Points on a hilly landscape, in no order, each with its height.
A climber steps from a point to the highest of its 5 nearest points, and stops where none of them is higher. Distance is the straight distance between rows; heights are no part of it.
bip: [ 62   2  -6  -6  11  10 -17  -3 -45 -30 -15 -32  24  27  22 -25   0  19
  15   9   9  33  10   6  -6   6 -14  19  19  11  24   7  -5  -5  11  37
   9]  h=292
Sim: [-52 -40 -37  83 -20  -2  14  -5  78  42  12  18  16  -1 -27  42 -12 -38
 -59   6 -17  40  -7 -14   0   7  -5 -57 -54  -7 -28 -25  13  -4   6 -11
 -15]  h=345
bas: [ 55  -7   8  -2  14  25 -56  10  -4  14  15   0  80 -14 -22 -43   6  44
  -3  -2  11  55 -15 -41  -7 -20   3  -6  49   6  -4   1   5   9  35  11
 -41]  h=109
Dute: [ 70   1   0  -3   3  24 -34  17 -13 -33 -15 -28  19  -2  -2 -37  -3  32
  13   0   6  52  -2   8 -25   1  -3 -15  40  -8  14   5 -27   7  24  30
 -21]  h=178
nevil: [-53 -27 -10  47 -38 -35  16 -27  10  13 -22  35 -41  23 -17  44  -7 -65
  -2  -3 -19 -22   0  39 -10 -14 -29 -20  -5  -3  -3 -12   4  -9 -10   4
  29]  h=289
pap: [ 73  86  -2 -40   3   1 -48  15 -82 -63   5 -39  12  -9  48 -10  36  -4
  20  16  -7 -30 -27  14  10  13  37  38  23  15  40  -5 -66   3  -1  15
   2]  h=359
Ruta: [-54 -24  -3  33 -33 -22  27 -22   6  11 -27  36 -44   0 -32  28 -17 -48
  -6  -9 -21 -12  27  20  -9 -21 -21  -3 -41 -31 -20   1  25  -2   8  -9
  15]  h=277
Gabit: [ 34   6   0 -16  24  17 -15  -1 -39 -10 -14 -17  16  13  14 -35 -12  24
   3  -9   7  21  18   0   1  19  -2   2  16 -10   1  -1  -7 -16  17  33
  -2]  h=389
piva: [-16  38  18 -46  17  -9   7   7 -51   6   5  -6 -31  -4   3  10  13 -25
  75 -16 -19 -41 -13  -6  12  16  47  56  -4  41 -23   1   7  -5  -5   3
   5]  h=390
ronik: [-38 -49 -26  52  -7   8   3   1 112  36  34  25  -2  -1 -16  18   8 -13
 -68  33  -5  41 -10 -14   8  16  11 -52 -16   2  -9  -5   0   7   1 -21
 -29]  h=398
fika: [ -3  15  19  20   0  -3  30  -5  22  -4   8  31 -48 -10  -3  25   7 -13
 -10 -23  -3  28   7  13 -29 -13  -9 -14 -15 -14   7   3  21  17  12 -10
  14]  h=251
mef: [-60 -24  -9  31 -22 -35  39 -39   6  15 -37  24 -38  25   1  40 -15 -57
   4   7 -18 -29  16  38 -16 -14 -30  15  -1  -4  -1 -18  -4 -10  -9  -6
  40]  h=314
nogek: [-17  15   9 -12   3   3  22  16  25  -3   1  29 -26  -4  -7 -20  -3  17
 -19   4   3  25  -1  -8 -17 -13  -2   5   9 -12 -11  20   6  17 -14   9
  10]  h=234
Neli: [ 48   5 -36   4  -3  15  -7  -3  -8 -27  -1  -8  25  31  24  -4  -8  34
   6   7   7  38  -6   1 -12  23  -8   4  46  33   6  11 -29  26  13  18
   7]  h=250
Mub: [ 26  -5  12   2  15  50 -86  16   9  -3   6 -15  51 -15  -7 -70 -12  59
   5 -11  15  29 -45 -52 -26 -41  34  -9  23  16   4  15  -2   5  41  12
 -34]  h=61
muper: [ 28  18 -18  24  14 -11  36 -17 -20 -49  -3   6 -27  43  15  26  -3  38
  17 -25  19 -27 -11  17 -11 -16 -40  22  21  28  18  -6  -3  38 -31 -17
  -8]  h=225
soko: [-24 -16   0   1 -13   8  22   2  52  39  22  33   5  -7   7  -1 -11   6
 -28  30   2  16  20 -12  -8 -19 -11 -14  -8  -5 -24  26   3  14  15  -6
 -17]  h=332
mufam: [ 50  17  -5 -12  31  15 -35  15 -48 -19   1 -46  25   2  25 -30  12  28
  16 -10   0   7  -2   0  17  11   6  10  16   5  21  -9 -33 -17  27  18
   6]  h=365
lobom: [-34  46  33 -27  13   8   4   0 -40  10  -2 -12 -37 -13 -34  20  16 -38
  55 -21 -20 -73  10  23  -4   1  20  32 -12   9 -36 -19   8 -14 -17 -20
  47]  h=440
bavan: [-26   0  28  -4  18  -9   4 -16 -11  13 -15  -3 -31  -5 -31  32   5 -15
  17 -27  -3 -31  10  26 -20  -7  -1  19 -22 -17   2  -6  10 -21 -15 -44
  30]  h=348
nobi: [-47   7  36  -4  16   3  -5  18  -3  59   8   6 -11 -15  -3 -10  14  -5
  -1   5  13   0   2  -2  24   9  22  21 -27 -23 -25  31  29 -21 -16  -5
  18]  h=128
Lar: [ -1 -23 -11 -23   1   4   1   4  44  20  45  13  45  13 -17 -13  -4  20
 -20  19  28  31  19 -31   6   5 -18 -37  28  -2 -15 -10  -1  27 -15  -6
 -14]  h=406
lunit: [-32  17  21 -11   0  -9  30 -32 -18  -5 -27  -7 -30  -6 -18  44 -20 -50
  22 -25 -11 -61  18  36 -23   7   5  13  -8   6  -1  -9  -3 -38 -20 -32
  24]  h=434
voten: [-66 -32  -2  45 -19  -9   9 -12  39  41 -14  48 -21  -7 -46  -3 -23 -20
 -15   5   1   2  25 -23   8 -52  -9  -2 -54 -16 -43   9  45   3  26 -21
   0]  h=180
nef: [ 87  17  16 -27  17  15 -45  16 -31 -55   2 -42  26  -1  52 -43  13  50
   7  -7 -12   1 -10  26  -6  -9 -11   5  43  15  42 -17 -44 -11  29  12
 -28]  h=432
nis: [-35  15 -14  43 -46 -42  52 -34   6 -26 -30  12 -43  12  -2  61  -9 -70
  -8  -9  -8 -25 -20  59   4  -7 -40   2  26  43  -2 -13  -2  13 -47 -43
  37]  h=276
pefiz: [ 30  29  13 -33  32   9 -41  11 -49   3  -9 -67  19  -4  -6 -45  38  24
  19 -15  -2  -1  -1 -23  43   4  31  -1   8   0  14  -9 -23 -17  31  31
 -21]  h=293
zumon: [ 23  35  10 -46  42 -10 -29  15 -80  -8  -2 -48  -1 -11 -43 -35  41  23
  42  -5 -18 -28   0 -46  24 -15  35  35 -10  15  11  -7 -25  -9  16  44
 -16]  h=287
tole: [-20 -29 -38  27 -14  21  17   0  84 -22  35  19  -3  10  14  16   7  16
 -38  27  -5  11   4 -25 -17  43   4 -64  15   8   7 -27  12  23 -14 -36
 -20]  h=411
kurol: [ 51  60 -15 -35  22   8 -48   8 -68 -33  -3 -54   7  -4  22 -34  19  -6
  28  -1  -4 -41  -1  -1  12  20  12  42  12   7  10 -10 -44  -9   6  12
   3]  h=382
Dusom: [ 10   2  51 -50  26  -1   1  59 -38  36   7 -20  14 -42 -16 -13  10  16
   6 -15  13   6  -7 -32  26  14  47   1 -28 -32   3  21  19 -15  14  43
  -4]  h=99
zil: [ 77  41  -1 -39  23  16 -46  18 -29 -22 -21 -54  27 -12  32 -48  31  26
  21  -7 -15   2  -4   8  13  -5  -3   6  20  13  42 -16 -38 -21  24   7
  -8]  h=351
zite: [-24 -31  12  19   3   6   8   9  35  80  17  28  25 -22  -7 -27 -13   8
 -19  26  -7  24  33 -32  16 -34   2  -5 -41 -22 -31  53   8 -23  25 -13
   7]  h=182
vuga: [-50 -57 -41  79 -33  -1   4 -11  90  -7  20   7   5  -2  31  48  -2  -9
 -63  30 -16  19   4   5 -34   2 -24 -51 -23  13   7 -36  10  -4  -4 -41
 -25]  h=370
Duzak: [ 82  39   1 -15   9  13 -35  -2 -39 -63   0 -53  13  14  58 -36   8  22
  15  15   4 -15 -13  12  15  -4  -3   9  43  36  19 -14 -46   7  -3  18
  -3]  h=474
mep: [-58  12  18  -3  -1 -23  21 -14  -6  22 -51 -12 -27   7 -48  37  -3 -32
  12 -20  -6 -56  36  24  -8  -8  13  35 -33 -23  -3 -24  -1 -57 -17   2
  37]  h=374
Zike: [  1 -17  22  -7  10  -3   5  24  40  42  21  13  38 -33 -13 -25 -20  23
 -34  18  14  23  34 -25  16 -27   7 -12 -28 -18 -10  43   1 -15   9  14
 -26]  h=261
rume: [ 84  41  19 -39   7   5 -42  -1 -45 -80   4 -52  18 -15  62 -48  13  36
  23  12  -9 -17 -28  14 -14 -16 -17  10  63  21  30 -12 -62  19   3  22
   9]  h=539
pibuk: [ 24   2  12 -30  18   5   6  23 -27  -9 -11 -15  23   3  -2 -33 -18  37
  -8  20  15  32  21 -24 -12  14  -1  -5  -7 -35   8   9   3 -10  14  26
  -2]  h=597
fis: [  9 -10   5 -23  26  -2   0  -9 -28 -19  -1 -20 -11   4  34 -12  -4  16
  42   6   0 -10   6  10  13  16 -10  38   1   5  17  12  -3  -8   3   8
  16]  h=263
badek: [-33  -4 -33  58 -66 -20  15 -19  38   4  18  31 -28   9  40  52  11 -47
 -37  16 -17  -4 -16  14 -18   3   0 -42   5  -1  -2 -16   5  13 -23  -5
  16]  h=211
Gedit: [-23  13  46  -8  21   5  11  29   4  31  12   5  16 -37  -5 -32  -5  21
 -20   5   8  20  30 -18  14   5  22   8 -24 -48  -4  40  16 -35   8  -5
   2]  h=172
Mezo: [ -1  43  13 -28  29   1  14 -11 -29 -19  -1 -22 -30   0 -12  17   4 -15
  41 -29  -7 -61   0  25  -3  27  23  35  -8  11 -10 -14  15 -18 -17 -37
  24]  h=643
Febor: [ 26 -31   9 -13   5  -5   1   2  35  17  36  23  53  -1 -13 -21  -7  11
 -36  23   9  46  19 -33   7 -15 -11 -31  19 -17 -22  -6 -10  13   2  -2
 -35]  h=350
Mago: [ 63  40 -15   0   5  21 -27   1 -49 -75   2 -32   7  19  43  -3   6  19
  18  17   6 -13  -3  18   4   6  -5  33  49  42   4  10 -42   0  11  -5
   6]  h=417
gevo: [ 63  10   0 -14  12  40 -64  23  -3 -24  -6 -35  22  -9  -6 -51  -7  23
  15  -4   9  34 -35  -7 -32  -9  12 -13  46   7  24  -9 -18  -4  28  27
 -39]  h=82
nisis: [-64 -18  -4  35   0   1  -3   0  22  62  -4  34  -8 -25 -36 -24 -23  -2
 -12  11   1  -5  18 -21  24 -29   0   9 -62 -48 -34  37  35  -9  32 -12
  17]  h=164
lam: [ 41 -20  17 -16  15  29 -45  15   4  25 -12 -13  63 -23 -24 -68 -11  41
   9 -20   6  40   4 -47   8 -10   2 -18  32 -18 -12   0   0   1  28  -4
 -38]  h=188
Lezi: [ 31  35  11 -60  31  -3  -4   8 -92   0   5 -33 -22 -11   0 -15  31 -14
  42  13 -18 -45  -9 -23  32   4  45  51   4   0  -5 -15 -34 -13  16  20
 -15]  h=326
liso: [ 15   7   4 -39  38  -4 -16   8 -82 -12   9 -37  -6   5  14 -16  13   6
  39  14   1 -30 -13 -23  29  23  14  51   9   3   8 -11 -13 -14  15  28
   6]  h=278
molev: [ 29  15 -34  -2  21   0  -5 -12 -52 -61  -4 -16 -19  25  28   2   3  29
  17  -3  11 -20  -5  14   8   6  -1  49  39  30   5   7 -15   9 -21  -1
  17]  h=352
Venam: [ 51  65   6 -56  29 -17 -31  25 -86 -17 -20 -46  -7   1 -24 -37  40 -21
  22   7  -6 -41  -6 -34  27  -4  28  34   7  10  10  -8 -30  -3  32  38
 -12]  h=328
bib: [-77 -61   7  36 -26 -56  46 -16  41  45 -13  35 -22 -19 -55  23 -50 -44
 -10  11 -20  -9  25 -12   6 -32   0 -15 -85 -33 -28  -8  61  10  20  -3
   9]  h=260
vak: [ 45  33   5 -28  34  14 -41  17 -52  -9 -12 -54  15  -3  23 -14  28  24
  23 -12  -2 -13   5   0  29   8  20  11  11  -2  23 -19 -20 -21  28  11
  -6]  h=327
famel: [ 14  -1 -22  24 -22  -5  26  -5  23 -19  14  22 -17  29  24  66  12  -3
  -6 -26   3  -6 -11  38 -36  12 -25 -23  10  12  11 -27 -12  37 -45  10
 -17]  h=215
nuse: [  8  -2   3 -22  13  -5   6   5 -11 -14   0  -2   5  21  13 -10 -13  35
   8   9  20  27  -5  -4   8  16  -7  12   8  -3  20  17  14  -3   2  25
   3]  h=376
Golev: [  2  -6  36 -31  -8  -2  14  25  -2  28  -3  12  23 -13 -16 -42 -15  14
  -2  13  16  30  20 -18  -5   8  12   4  -2 -26  -6  18  20  -4  24  17
  -5]  h=356
kof: [  3  -2  17  30 -20 -12  34 -20  11  -4  18  28 -41  12  20  59  -8 -15
   6 -18   0 -13  -9  42 -28 -19 -18 -11  -6   8   4  -6  11  10 -18 -11
   9]  h=281
rize: [-21   8  -4  21 -37 -30  43 -29  -7 -33   4   9 -23  33  36  55 -14 -42
 -12 -11  -2 -25 -31  55 -17  -3 -23 -16  41  51  33 -13 -15  43 -42 -35
  10]  h=224
kos: [-13  12  12  20 -10 -35  27 -34   9   2 -15  12 -26  14   2  67 -15 -30
   8 -12  -4 -37   9  30 -27 -32 -16   2  -4  13   7 -11  10  -7 -31 -23
  32]  h=347
gosa: [-29   0  18  -5 -13   4  11  18  22  38  22  28   0 -18  -2 -23  -4   3
 -20  19   4  28  24 -13   0 -24   2   1 -10 -23 -22  49  32 -23   9 -11
   8]  h=222
Nusi: [-19 -66 -40  21  -6  20 -11  -2  87  -4  32  24  24  -5   2   2  -3   5
 -51  30   5  54  -6 -18 -13  33 -20 -60   5  -7  -3 -18  -9  14 -36 -37
 -33]  h=435
zeda: [ 19  -6  33 -38  20  16 -21  40   4  28  -6   1  56 -52 -37 -55 -19  39
  -8 -16  12   2  21 -38  25  -3   9 -20  -6  -8   1  10  10  -9  16  16
 -45]  h=268
Ruti: [ 16  17  38 -37   5  48 -44   6 -41  33 -14 -22  62 -33 -54 -86  27  39
  24 -18   2 -19  -8 -71  42  -2  36 -25   2  -1 -11  22  -9 -25  26  71
 -16]  h=191
dag: [-49   4  -5  10 -10   0  -8   3   6  50 -36  36 -40 -14 -26 -28 -12 -18
  -4 -14   6  -6   9  -8   7 -13  -5   3 -37 -31 -22  22  25 -10  12 -34
  20]  h=90
moz: [-61  -3  23 -14  10   3  -9  -5  -1  46 -24  10 -39  -4 -36  12  16 -32
  18 -23 -17 -21  15  17  16  11  15  27 -32 -48 -18  -2  29 -41 -14 -14
  35]  h=288
guv: [ 43  43 -23 -22   8  23 -27   1 -64 -69  -9 -23 -10  15  55 -17  -2 -11
  31  10   1 -23  -8  33   8  10   9  41  42  38   2  -5 -33  10 -10 -10
  18]  h=412
zib: [-27   0  26 -14   7   3  15  21  22  73   9  17  35 -37 -20 -38 -17   3
 -24  13  -6  -4  37 -23  36 -18  26   6 -67 -44 -27  49  23 -38  14  -3
  -5]  h=142
Lovip: [ -6 -52 -28  21   1   8  -8  -3  74  10  39   4  28  10   2   5   9  16
 -42  24  -2  34  15 -26  12  26 -19 -47  25  12  -1 -13 -22  30 -19 -11
 -24]  h=472
tokul: [  5 -76 -27  18  10  11 -29 -21  41  10  38  20  66   4  20  -9   8  17
 -35  19  -4  66  -3 -18   3  27 -18 -64  34  -2   1 -21 -29  33 -21  10
 -43]  h=416
bufa: [ 34   0 -31  10  -1  12  32  -3  10 -24  -9  12 -15  34  22  28  12  22
  -5 -20  25  11 -19  30   4  27 -23  -5  23  24   6  -2 -11  44 -19  14
   1]  h=270
povot: [-24   8  -4  40 -22  -4  13  -1  52  14  10  33 -24  11  -9  29   1  -5
 -34  -1   9  13  10  -1 -12 -19   4 -23 -14   0  -7  -6  10  20  -5 -21
   1]  h=349
zabol: [-38 -15  -8  42  -8  -2  13 -16  65  20  20  32  -2  -6 -31  20  -4 -14
 -49  -1   4  35   7 -15 -10 -25  -9 -22 -15   4 -30   7   9   3   1 -12
  -6]  h=324
mazod: [  4  -3 -11   6  -4   6  15   8  24 -23  17  29 -18   6   3  -6  -2  23
  -9   5  10  18  -5 -14 -17  25 -16 -26  12 -10 -10   6   7  30  -3  26
  10]  h=330
Nir: [ 44 -24 -10  22   4  21 -55   1  19  22  40   7  89  -5 -26  -8   0  35
 -16  10  16  58  -2 -32 -12  -8  11 -31  46  13   4  -9 -25  32  13   7
 -51]  h=25
Lufut: [ 30   5 -37  -1  12   8  18 -13  -8 -38  -4   6 -25  29  22   6  13  37
  13  -3  12  -1 -19  22 -13  10 -28  23  21  18  11   8  -9  24  -7   8
   5]  h=279
noko: [ 43  -6  24 -16   7  65 -75  10 -18  18   0 -22  64 -25 -28 -72  -8  54
  20  -3   9  13 -20 -48   5 -28  30 -25  20   0  -3  22  -7 -24  32  16
 -33]  h=125
zapu: [  33   25   33  -64   51  -38    3    6 -100   -8   -6  -19  -27  -11
  -23  -20   38  -22   65    2    9  -54  -10  -48   20    1   53   55
   -8   -7   -5    2  -12  -24   18   46  -28]  h=280
kado: [-45   5  -2  10 -34 -32  50 -35 -29 -27 -20   4 -40   8   4  55 -14 -60
  14 -10 -16 -55   9  45 -11 -20 -34  25  15  32  10   8   2  -2 -34 -46
  52]  h=322
goga: [-10  -4  28 -31   3   6   2  22   9  -4  11  -6  -3  -5  24 -15  -9  24
  -4   0  22  25  12 -15 -14  12  15   9  -6 -28   8  16   5   1 -20   8
  14]  h=242
kogel: [ 24  18 -23 -19   7   4  13 -12 -26 -72   1  -3 -31  25  24  18 -27  -1
  30 -16  32 -29 -13  40 -25  -7  -8  24  18  36  13 -13 -10  22 -20 -12
   0]  h=283
pidot: [-60  -3  15  18 -18  -8  14 -21  -9  48 -51  12 -31  -3 -34  37  -6 -43
  11  -5 -26 -22  23  35  -2 -28   1  22 -43 -39 -12  -9  13 -23  -5 -13
  21]  h=329
Zokib: [ -7   2  -5  27 -43 -28  42 -12  15 -30   7  30  -8  14  48  69   4  -6
 -14 -15  -6 -15 -35  53 -20   3 -30 -13   5  33  18 -16   4  29 -48 -22
   1]  h=214
bape: [-43 -16 -34  79 -26   2  13  -3  80  10  20  21   3   0  24  42  -2 -18
 -47  23   2  16  -5  -3 -25  16   8 -44 -18   5  -5 -46   2   4 -13 -36
 -21]  h=357
Mupo: [ 10  -4  46 -54  13  10 -22  27  -2  39 -14 -19  49 -48 -51 -74   1  23
   5  -7  12 -26   2 -48  37   6  32  -9 -32 -30 -25   7  24 -15   7  38
  -4]  h=192
nud: [ 27 -13 -10  -3  -4   9   5 -17 -17 -25   8  -5  10  30  28 -12   0  25
  12  -4  19  24   8 -16 -17   9  -7   0  27  -2   6   9 -12  17   4  44
  -1]  h=267
meril: [-45   9   8   4   1  16  -2   6   3  60   5  13   4 -18 -15 -24   6   1
 -17   6  -7   7  21 -26  31 -31  17  23 -37 -44 -24  41  28 -20   2 -18
   3]  h=97
Lik: [-74 -10 -30  -5 -31 -39  60 -21  -9  -5 -38  -4 -53  -3 -10  39 -26 -69
   8   6  -1 -62  19  42   4 -14 -23  51  -7  36   4  -4  21 -27 -20 -34
  42]  h=353
fedim: [ 60  -9  20  -3  -4  30 -65   5  18  -8  19  -6  60  -6  -6 -51  -1  51
  -5   6  14  35 -44 -33 -19 -34   0 -18  58  14  18   4  -3  24  39  19
 -61]  h=6
gaguz: [ 40   0  11 -28  26  24 -40  27 -31  -9 -14 -55  19   3   5 -36  -1  26
  25 -14  -1  16  20   5  19   4   8  20 -12 -17  30 -14 -17 -19  39  24
 -16]  h=300
dovor: [ -2  15 -16  29 -25 -20  34 -29  -3 -46  11  16  -9  58  39  67  -5   3
  -3 -14  22  -4 -26  34 -24  -4 -38 -13  13  35  28 -24 -14  37 -50 -20
 -16]  h=212
laga: [-55 -36 -11  32  -1  10  15 -10  49  58   3  48  14 -10 -40  -9 -11 -12
 -20   4  -1  25  15 -26  16 -29 -16 -11 -54 -20 -44  20  18 -12  16  -1
  12]  h=243
samab: [  6   3  15 -30  33 -12  -7  16 -44   3   9 -16  10   3   4  -8  11  22
   9  -2   1  -2  14 -18  24  19  27  25 -15 -20  10   8   9 -14   4  38
   8]  h=204
kufin: [  4   5 -21  35 -36  -3  31 -14  36 -44  24  26 -18  15  40  40   6  -9
 -14  -5  -1  -3 -14  13 -45  38  -9 -60  -3  15  11 -26   2  35 -41 -15
 -27]  h=171
lod: [-31  -5 -28  55 -48 -30  27 -23  53 -22  12  35 -23  21  51  59  -1 -52
 -29  11 -29   1 -31  41 -13   8 -37 -23   6  17   3 -10  16  10 -46 -20
  23]  h=217
pila: [-32 -15 -29  52 -48 -24  39 -27  25 -13 -15  37 -14   5  34  69  11 -53
 -20  10 -24 -11 -27  59   4  11 -31 -28   7  18  19  -7  16   3 -41 -28
  37]  h=229
kudo: [ 15   1  25 -22  14  -3  -8  27 -13   9   7 -18  47 -37 -30 -48 -14  26
   0   7  15   9   9 -35  20  12   9 -17   1 -37  11  11  17  -7  22  24
 -20]  h=360
refum: [ 37 -16   9 -15   6   7 -22  25  -1 -15 -16  -9  53 -13  -2 -37  -3  45
  -9  -3   0  51  -1 -28 -12 -14   4 -23  35 -12   4  -3 -13   6  26  17
 -27]  h=110
mimen: [ 24   1  19 -23  31   0 -10  29 -44  -5 -13 -35  11  -9   3 -23   3  17
  12 -12  10   8   9 -15  25  15  22   8 -16 -19  20   1  -2 -19  29  26
   4]  h=273
siz: [ 50  16 -36   2   8   7  16  -8 -23 -71   6  -9 -14  35  22  14  -6  22
  -3  -4  23  -9 -24  44   2  -8 -12  12  43  51  12  -1 -15  24  -5 -31
  -1]  h=282
Ruke: [-52 -48 -31  67 -35 -22  24 -19  65  51  11  43   7  23 -30  41 -30 -25
 -38   6  -2  17  10  -5   0  -1  -1 -57 -65 -19 -46 -14  25  -3  16  -1
 -17]  h=290
gil: [ 63  28   9 -33  18  31 -58  27 -20  -5 -31 -37  44 -22 -10 -50  12  36
  14 -10  -9  17 -11 -22  11  10  17 -11  12 -11   6  15  -6 -17  34  16
  -9]  h=176
gelof: [ 60  28 -21  13   5  33  -4  -3 -24 -56  13 -24   6  44  37  -6  16  17
  -1  18   1  20 -22  38 -10   3 -17  28  44  48  10  15 -39  12  18  -2
   6]  h=346
rel: [ 24   0  17 -42   1  33 -39  33 -27  12 -28 -23  60 -22 -28 -72  -3  36
   9 -23  13  -6 -14 -54  16  10  26 -21   9  -7 -14  13  19   0  14  31
 -21]  h=247
mab: [-29   0  10  35 -14 -10  10 -18  16  10 -24  38 -47  10 -10  34   1 -42
 -10 -29 -19   3  14  14 -28 -24 -14 -15 -32 -20   2  -7   0  -4   5  -3
   5]  h=235
mak: [-64  22 -10 -31 -24 -36  51 -20 -19  -1 -39 -18 -40  -4 -28  37 -18 -78
  22 -12  -7 -87  15  36  -7  11 -15  42 -24  -5  14 -12  14 -60 -12 -22
  63]  h=375
seli: [ -7  30   4 -28  19  14   1   2 -42 -15  11 -20 -35   2   0  11  -2   1
  45  -3   8 -48  -8  16   4  22  29  52  14  11  12 -16  17  -5 -21  -1
  17]  h=445
dal: [-33 -11 -21  45 -40 -21  37 -14  31 -27  -4  10  -7  20  42  76   8 -43
 -12  -3 -18  -1 -46  68   0   9 -39 -19  11  30  15 -21   6  37 -44 -54
  20]  h=179
zaro: [-10  10  23 -48  17  -1  -2  19 -53  20  25 -30 -11   4  -2   9  15   4
  45   3  -8 -33  -1 -12  28  29  41  48 -15  -5  14  -7   7 -15  -1   6
   0]  h=305
Zazu: [ 43  69 -12 -46  20   4 -28  15 -91 -19  -8 -30  -4   1   7  -6  39 -24
  37  -5  -2 -39 -13   9  21  14  31  46  13   3  -2 -22 -59   0  14  24
   0]  h=358
Zozi: [-27   6  11  10 -13  -1  17   1  44  26   3  21 -25 -26 -18  -2  -6  -5
 -19   5   4  12  10  -4 -29 -12  -6 -10  -9 -21 -30  37  12  20  10 -13
  -5]  h=249
Pep: [  6  -2  -6 -20  15  -2  20 -25 -18 -32  12  -1 -43  20   9  27 -21  21
  28 -29  15 -19 -14  25  -8   2  -7  30   6  23  20   2  10   8 -12 -23
   4]  h=228
Zafa: [-68 -53  13  32 -36 -44  30 -14  24  39 -33  31 -30   0 -40  30 -52 -61
 -16   7 -27 -11  23  15 -10 -21   2  -4 -53 -33  -9  -5  40 -14  20 -14
  24]  h=308
Tupi: [ 26 -12 -14   2 -12   5  -7  -3   5   5  23  16  41  21   6 -16  -7  26
 -13   8   8  49  22 -23 -26  16 -19 -30  59   1   2   3 -16  37 -13  19
 -23]  h=286
lugim: [-10   3  22 -25  20  -6  -4  -5   3  20   8   5 -17  -2   1   0   7  12
   6  -9   8  17  16  -7   2  11  17  12 -24 -35  15  23  30 -15  -6  -8
  20]  h=143
notig: [  5  -9   5  -8  14  -5   7   2  -5 -26   9   7 -25   4   2   6   3  18
  28  -2   4  17 -17  21  -5   7  -8  27  -4  -9   2  15  32   3  -8 -11
  18]  h=257
mosol: [-35 -20 -59  81 -63 -24  24 -18  68 -12  11  18 -21 -10  39  53  -5 -40
 -38  32 -29  11 -18  33 -25  26 -25 -46   1  13 -16 -27  24 -10 -21 -28
   6]  h=284
rivo: [ -2  -2  11  -3  14  -7   2 -10   8   5 -12  10 -44  -3 -11  41   3 -12
  14 -17  -4  -8   6  29 -23  -3 -11  13  -6  -1  17  22  30  -2 -13 -20
  18]  h=265
mol: [-19 -58 -38  46  -1  15  12  -8  99 -12  28   2 -18   1  16  24 -12  -6
 -67  29  -1  28 -10  -4 -18  21 -17 -65 -18   3   0 -24   1  -4 -29 -46
 -29]  h=407
Gimo: [ 49  34 -14 -19  22  10 -33  12 -55 -41  -8 -32  24   9  47 -30  -7  12
  17  22   4 -13  -2  24   8   7   0  31  23  26  14  -3 -35  -1  20  13
  12]  h=421
lemad: [ -6 -41  15  -3  -7  -8   4   3  52  33  33  25  36 -12  -2 -16  -6  21
 -22  45   6  43  18 -38   5 -24 -15 -20 -17  -1 -18  27 -17   5   6  11
 -15]  h=331
mig: [-13   3 -22  12  -3   3  14   3  78   4  28  26 -27   3  16  16  24  18
 -35  16  -2  16   3  -6 -12  18  -8 -32   7   7   0 -11   6  39 -14 -22
  -9]  h=462
ker: [  5  17  33 -64  29   8 -35  18 -52  29 -11 -40  34 -42 -34 -60  36  24
  22 -20   1  -2 -23 -64  38   6  37 -13 -16 -29 -26  16   7 -17  27  59
 -10]  h=144
niku: [-24 -16  -9   6 -15   8  18   9  73  17  20  27  -7  -8  -5   4   6   7
 -42  22  -1  26   7 -29  10  -5 -15 -37   6  21 -24   0  -2  37   5 -13
 -20]  h=399
Duk: [-31   5  33 -13  22   7   0 -16  -9  30  -5   0 -47 -11 -39  21  26 -17
  26 -19  -4 -17   5  15  11  12   6  40 -22 -26  -7   0  22 -32  -8 -31
  32]  h=272
Laki: [ -2  13  19   9 -31 -26  32 -19 -16 -38   4  25 -37  28  19  52 -15 -12
  15 -15   9 -41  -8  54 -27 -13 -14   9   5  40  10  -3  -1  25 -42 -26
   0]  h=274
tem: [-42 -14 -19  44 -46 -24  26 -44  24  10 -25  26 -25  22  18  60  -7 -59
  -9  -7 -14  -8 -20  43 -14  -4 -28 -13   3  16  -9 -12  -3  -1 -30 -14
  27]  h=275
Tife: [ 22  -3 -40  10  -3  12  26   1  28 -17  -1  29   7  21   6   3  13  11
 -11   2  12  24  -9 -10  -6  29 -12 -11  36  13   8  -8 -15  55 -21  -7
 -16]  h=342
Lagir: [ 32  15  18 -37  38   6 -25  33 -54  16  -9 -46  19  -6 -20 -31  20  13
  17 -34   8  -1 -17 -29  39  10  28   9 -15 -18  10 -10   2  -8  15  51
 -14]  h=236
kisi: [-80 -46  -3  16 -21 -48  46 -15  18  42 -53   8 -48  -9 -24  41 -32 -73
  -1   3 -22 -40  28  27   3  15 -15  51 -36   3   9  -1  25 -44 -10  10
  47]  h=337
namef: [-61 -55 -11  46 -17 -17  23   1  56  64  -5  50   3 -19 -57   0 -35 -38
 -24 -12 -25   2   6 -19  13 -29  -1  -6 -91 -27 -44  19  53  -2  25  -3
  16]  h=195

Two climbers start at each pair of points below. Name the first point that both come to, or write none.
muper / Lufut => molev
siz / Pep => molev
Lezi / Venam => kurol
meril / nisis => niku
gil / Mub => none

Call two points neighbours if one is among the 5 nearest of the other. Go from one point of each pair to the other, from neighbour to neighbour, staying as high as possible. Name the lowest point that can't be avoided.
Mezo / rume => Lezi
pibuk / mig => mazod
rume / pibuk => mufam
